A landscape with many valleys, sampled at points; each row gives a point and its height.
From any point a ball takes the steepest step (drop divided by distance) to one of its 3 nearest points. It stops when none of these is lower. Distance is the straight distance between rows; heights are no part of it.
j124: [134,88,79,76,113,109,77,88]  height 518
j297: [32,73,111,60,100,112,86,112]  height 251
j794: [89,121,77,108,79,149,127,81]  height 728
j927: [56,111,98,89,99,142,83,77]  height 334
j322: [109,141,88,108,56,114,114,70]  height 776
j220: [71,96,129,109,126,130,129,157]  height 774
j406: [100,122,64,126,50,63,130,81]  height 692
j293: [116,70,75,139,126,42,104,114]  height 133
j724: [96,127,119,77,108,105,34,105]  height 235
j642: [47,66,93,61,115,116,91,116]  height 221
j61: [120,99,137,125,93,60,133,108]  height 357
j680: [70,84,110,93,127,114,98,163]  height 770
j451: [67,98,125,105,133,126,101,162]  height 773
j259: [148,115,115,104,97,87,106,123]  height 408
j131: [160,90,115,103,98,105,144,106]  height 134
j25: [125,114,160,111,88,101,113,96]  height 453
j255: [109,102,84,79,85,84,69,62]  height 524
j899: [120,135,143,109,92,92,99,120]  height 320
j942: [93,91,89,145,121,47,101,122]  height 220
j179: [115,130,158,108,96,121,104,110]  height 393
j358: [159,85,73,88,122,111,101,120]  height 598
j696: [84,58,61,117,124,48,89,70]  height 212
j848: [42,83,102,74,120,123,70,118]  height 250
j702: [137,116,110,99,104,88,72,121]  height 261
j4: [126,81,79,87,96,59,75,92]  height 515
j663: [157,96,86,96,108,91,91,122]  height 550
j95: [129,81,67,70,105,120,92,66]  height 602
j514: [99,131,132,110,126,128,86,142]  height 500
j772: [70,141,101,111,77,149,103,89]  height 596
j289: [19,93,107,78,76,113,122,108]  height 319
j524: [90,104,92,77,107,135,71,68]  height 287
j850: [132,102,89,79,102,90,60,85]  height 342
j223: [130,96,86,96,101,55,76,104]  height 450
j70: [130,97,118,111,121,138,133,127]  height 492
j160: [132,123,127,113,113,133,115,124]  height 457
j356: [115,100,71,94,74,139,132,64]  height 794
j16: [99,119,96,89,77,117,91,59]  height 566
j805: [82,104,97,81,123,135,55,95]  height 256
j416: [118,107,102,101,102,56,79,115]  height 329
j120: [107,124,72,112,71,138,129,78]  height 842
j795: [167,81,72,89,110,91,103,114]  height 587
j981: [91,117,107,72,92,93,47,78]  height 226
j436: [62,84,90,78,118,137,80,87]  height 293
j228: [112,111,80,89,68,120,109,57]  height 672
j264: [96,102,123,144,106,51,126,112]  height 165
j325: [153,84,93,115,99,60,127,117]  height 586
j486: [97,129,175,119,80,71,96,105]  height 419
j902: [122,89,122,129,94,55,138,102]  height 267
j688: [35,67,98,66,87,111,109,102]  height 283
j977: [59,90,93,75,119,133,72,93]  height 275
j730: [109,100,89,89,131,129,75,125]  height 752
j370: [79,84,75,75,109,144,108,74]  height 635
j836: [85,77,62,93,97,151,148,80]  height 649
j292: [100,100,83,100,57,75,116,48]  height 636
j206: [116,125,72,116,49,89,127,78]  height 730
j419: [56,71,74,84,87,127,141,89]  height 489
j182: [85,111,85,115,58,69,122,54]  height 663
j467: [106,87,46,103,87,150,159,82]  height 711
j587: [119,73,96,138,113,52,143,112]  height 201
j845: [109,136,143,118,86,66,75,128]  height 244
j125: [107,73,70,71,112,139,104,71]  height 698
j670: [35,90,94,89,84,128,133,100]  height 361
j253: [84,137,107,97,66,120,87,61]  height 589
j36: [87,103,97,94,136,133,74,138]  height 763
j66: [112,134,123,98,101,76,56,124]  height 180
j892: [45,106,94,96,93,144,111,85]  height 353
j290: [139,89,129,114,84,68,145,95]  height 424
j426: [96,105,82,81,97,135,86,66]  height 405
j858: [121,124,132,113,101,66,79,127]  height 236
j863: [67,65,84,80,131,122,91,128]  height 175
j854: [108,105,145,123,86,57,122,105]  height 311
j564: [102,110,120,124,100,48,97,122]  height 139
j538: [91,75,69,139,135,48,90,97]  height 173
j828: [137,86,91,116,103,49,109,123]  height 565
j932: [141,103,140,112,89,84,132,102]  height 406
j664: [60,91,84,87,95,148,114,80]  height 434
j250: [96,85,105,152,121,59,137,114]  height 186
j975: [51,69,93,62,115,101,83,139]  height 218
j357: [100,111,103,86,98,64,43,97]  height 209
j298: [79,120,110,79,122,131,46,97]  height 247
j119: [97,97,125,143,101,54,136,110]  height 114
j747: [103,116,137,127,93,52,102,124]  height 219
j860: [103,78,94,163,126,66,137,105]  height 150
j838: [119,112,105,82,97,82,50,105]  height 181
j555: [109,104,147,105,113,147,128,112]  height 479
j218: [99,83,81,109,115,46,72,97]  height 580
j167: [127,103,66,94,61,99,125,56]  height 691
j452: [59,126,111,87,97,143,67,68]  height 339
j46: [135,89,73,85,126,120,83,116]  height 618
j345: [91,95,93,89,75,71,74,56]  height 579
j540: [111,85,82,80,131,136,79,105]  height 702

Where does a ball stop that starts at each point below?
j854 | j564
j25 | j66
j290 | j119
j555 | j66
j289 | j863
j932 | j119
j688 | j863
j218 | j293
j977 | j863
j514 | j66

Call two points neighbours if one is among the 3 nearest of the other. Go from one point of each pair to the other, from neighbour to neighbour, staying as low as possible. Name the highest point that can't be avoided.
j564 and j66 | j858
j838 and j863 | j977
j564 and j131 | j932
